Each scene shows the same named points in several views. A view is turned or mirrored, shifted and resized as a whole, has a little noise and may leave points out.
(in the rows, 128 means zero)

Scene 1
View 1
(237): [130  95 118 167 210 182 109 186 112 164 193 139 123  89 167 153 133 156
  71 135 145 125 132 174 117 114 147 144 121]
(108): [159 135 106 114 135 145 166 101 141 121 122 115 105 157 101 110 125 105
  97 150 143 124 112 145 116 156  78 204 165]
(133): [158 121 110 136 149 153 147 137 138 151 140 120 109 131 126 125 129 135
 101 148 163 125 114 151 118 122 113 174 152]
(24): [166 110 124 129 151 166 127 177 131 126 145 129 105 106 153 148 103  93
 146 119 157 141 107 125  98 141  97 143 187]
(79): [118 143 101 122 148 164 165  81 115 103 134 117 142 132 126 143 106  69
  91 131  96 126 132 134 121 198  52 206 162]
(30): [150 133 111 142 129 154 151 139 142 157 133 121 117 115 135 140 118 147
 128 140 174 121 118 142 125 107 128 157 143]
(201): [155 149 110 122  97 147 177 109 146 126 103 117 113 134 119 136 101 107
 157 135 166 130 104 115 122 142  91 173 176]
(15): [147 142 118 146 103 155 163 139 145 155 116 125 122 107 144 160  99 144
 172 129 189 126 112 125 126 104 134 140 158]
(149): [116 155 108 134 123 163 172  91 116 114 121 120 147 116 137 160  97  88
 129 124 120 125 128 124 129 173  78 180 157]
(109): [132 108 115 138 188 181 120 159 104 121 168 126 125 103 158 158 112  89
  89 115 113 135 131 148 104 168  91 166 160]
(244): [151 140 111 140 123 149 159 129 144 150 125 119 117 124 124 137 114 141
 133 143 173 125 112 139 127 115 120 163 151]
(94): [141  95 126 158 191 181 102 192 114 154 184 132 115  89 173 158 122 141
  99 125 150 127 126 163 107 118 139 134 140]
(114): [150 127 109 121 140 154 154 119 132 118 131 119 112 136 122 132 111  92
 111 136 136 130 116 137 112 162  75 188 172]
(232): [158 127 116 127 133 152 147 144 141 137 128 124 106 126 131 133 112 120
 137 135 165 130 108 132 115 133 105 164 167]
(218): [144 157 112 130  87 145 181 104 145 133 107 122 124 125 121 145  94 112
 165 136 167 126 109 115 129 136  98 169 170]
(37): [139 130 113 143 137 159 149 137 129 141 139 128 122 109 142 151 110 127
 125 133 158 126 122 138 123 125 115 159 152]
(259): [165 132 108 124 133 149 159 120 140 125 124 117 104 146 110 121 116 109
 112 144 155 129 108 138 112 148  84 190 166]
(209): [136 140 113 126 121 159 163 109 132 121 122 121 127 124 132 151 100 100
 132 127 138 127 121 129 120 154  84 175 165]
(164): [159 135 112 118 118 151 158 124 137 119 120 116 112 126 127 138  99  93
 149 127 155 133 106 116 110 152  86 171 181]
View 2
(244): [143 107 145  58 178  76 141 153 119 183 101 126 124 139 125 109 107 127
 140 116 110 116 124 101  60 154 158 125 163]
(114): [129 120 128 100 142 104 132 145 107 152 109 115 130 165 120 141 125 171
 141 137 113 122 100 121  78 108 113 132 171]
(79): [106 128 119 133 135 101 123 142  91 109  90  99 129 196 122 156 150 172
 146 103 127 116  58 127 104  72  96 118 180]
(237): [138  68 198 110 198  41 138 116  65 151  82  94 115  93 143  87 124  85
  77 160 117  71 142 104 104 138 137 214  91]
(259): [132 117 131  79 152 102 137 148 114 180 106 109 127 157 117 128 111 169
 143 129 112 128  96 126  65 125 115 132 185]
(24): [142  94 126  97 140 105 129 124 129 162 149 146 144 136 128 119 115 147
 114 183 107 111 146 107  79 126 141 149 122]
(15): [140 109 130  50 175  77 139 155 144 175 125 156 134 140 128 107 104 110
 143 117 105 111 150  81  65 156 195 106 144]
(109): [122  93 147 136 153  91 117 113  91 118 108 106 133 145 131 123 143 138
  99 166 120  86 109 112 111  91 108 175 115]
(209): [126 119 119  93 148  98 132 146 119 142 112 129 137 173 121 131 128 153
 144 115 113 117 102 110  85 111 139 109 165]
(94): [138  67 174 112 184  54 130 114  86 150 109 116 124  97 139  93 123  98
  82 178 113  79 153  97 100 137 150 204  87]
(149): [116 121 116 109 142  92 128 149 114 112 104 128 138 189 123 142 142 150
 144  95 120 111  92 104 100  93 138 100 158]
(30): [146 100 152  65 182  70 146 149 112 178 104 122 125 131 126 103 107 117
 133 120 113 111 131  98  69 157 168 135 148]
(164): [134 118 113  82 137 107 130 145 136 161 131 140 142 167 122 135 119 164
 145 137 111 128 113 107  71 116 137 111 168]
(218): [133 126 109  59 156  99 141 161 141 168 118 147 139 172 122 126 112 143
 161  95 113 129 117 102  62 136 170  82 176]
View 3
(108): [129 129 215  37 158 137 176  62 154 142 103  71 131 123 126 114 149 108
 154 127 111 126 145 141 146 167 101  41  21]
(232): [123 115 193  94 148  90 143  61 132 146 106 106 106  90 109 122 147 128
 120 129 134 133 144 150 135 111 126 127  97]
(109): [147 154 160 156 140  99 200  96 182 151  84  88 120 149 130 144 251  71
 107  94  78  83 123 147 132 128 120 147 108]
(133): [127 100 155  85 113  94 163  87 157 190  92  79  99 106 153 142 133 152
 117 120 100  93 149 154 148  87 108 112  66]
(237): [135 106 101 156  79  65 200 127 195 227  73  69  90 141 184 174 181 139
  77  89  65  36 131 161 136  49 111 167  92]
(114): [135 142 212  87 170 117 170  59 145 123  98  98 129 118 107 114 195  89
 142 122 117 129 140 139 140 153 115 101  82]
(201): [106 116 232  85 172  97 133  27 110 110 112 113 105  95  97  92 140 110
 127 140 165 155 137 144 126 140 121  98  95]
(149): [104 155 237 130 183 102 180  34 133 107  97  96  98 156 123  85 197  53
 107 104 143 130 113 146 106 152 109  83 100]
(15): [ 88  89 195 123 139  58 125  41 111 148 105 112  69  95 120 102 105 140
  94 133 175 130 137 156 122  66 121 138 130]
(37): [109 111 186 122 134  75 161  62 145 149  97  91  85 120 135 116 157 117
  95 109 130 105 127 151 131  97 119 123 106]
(30): [106  94 178 108 125  74 147  61 135 168  98  93  84 110 139 116 112 148
 103 119 138 103 138 152 130  82 115 123  97]
(244): [105 101 193  93 134  85 144  57 134 158 100  88  91 103 134 109 112 138
 108 127 141 119 135 154 131  94 113 113  87]
(94): [140 112 111 169  90  65 179 117 180 206  80  83  99 121 153 173 196 134
  83  97  80  54 135 162 142  50 124 183 121]
(24): [147 125 172 139 140  86 140  71 143 133  95 124 121  83  91 143 208 121
 116 126 112 129 140 151 143 104 141 180 143]
(218): [ 96 120 240 100 175  83 133  20 106 113 116 108  89 101 102  79 129 109
 111 132 180 155 133 147 117 119 117  99 110]
(209): [114 136 222 106 167 102 161  49 137 114 101 101 104 121 115 100 175  86
 117 118 140 134 130 142 122 135 113 100  98]
View 4
(232): [127 122 135 156 130 159 130 139 114 147 112 162 163  92 152 131 159  87
 141 133 118 121 112 133 160 143 128 143 109]
(108): [138 112  90 149 143 173 139 153 126 109 110 162 187 126 156 132 186  76
 149 129 143 104 101 101 190 138 166 121  79]
(94): [115 146 153 160  92 144 140 102  97 134 120  86 160 103 120 149 106 178
 157 133  70 155 148 138 124 142 114 158 135]
(209): [154 116  99 157 139 166 132 150 108 151 104 151 160 110 161 151 170  76
 133 117 133 101 116 138 138 146 145 123  95]
(133): [106 132 126 147 114 156 131 139 119 110 121 137 185 103 120 116 144 132
 149 146 111 148 139 133 168 135 138 143  99]
(114): [152 117  97 154 137 167 138 140 117 143 106 146 165 122 164 155 177  87
 148 120 126 100 103 109 165 142 153 130  99]
(164): [150 114 113 162 145 159 132 139 114 161 102 163 150 102 172 141 172  63
 139 122 126 100  99 128 154 147 140 133 107]
(30): [112 124 134 152 119 152 118 150 106 138 113 154 171  78 132 111 145 106
 134 142 121 145 143 165 149 140 129 139  96]
(259): [138 119 107 151 139 166 135 143 122 128 110 164 178 113 157 134 177  76
 149 131 129 111 102 108 183 143 155 132  91]
(79): [179 114  47 154 149 179 149 152 117 120  98 125 184 164 163 179 190  85
 151  99 148  75  95  93 159 144 192 107  76]
(218): [145 111 112 156 140 161 121 169 104 166 100 191 160  80 167 120 175  45
 118 123 150 111 116 163 144 145 133 124  92]
(24): [141 124 151 158 128 149 139 108 109 168 104 132 136  94 164 155 148  98
 149 127  89 118  99 116 146 149 111 155 134]
(149): [175 119  71 164 141 164 131 156  98 155  98 135 159 123 159 168 172  75
 128 103 144  89 119 148 120 151 160 118  88]
(244): [117 120 125 153 124 159 121 156 111 135 111 168 175  82 143 114 157  92
 130 142 123 137 133 157 156 140 134 136  91]
(201): [147 113 112 155 150 163 125 162 112 157 102 184 156  89 169 123 178  47
 132 129 146 108 109 143 160 143 141 128  89]
(37): [131 125 123 161 120 159 129 145 106 145 111 137 163  93 137 136 147 107
 137 129 113 131 137 159 134 145 133 135 107]

In a view up to two points have been moved. Name them for each view, in the order of its rows, or write none.
view 1: (133)
view 2: none
view 3: (108)
view 4: (79)
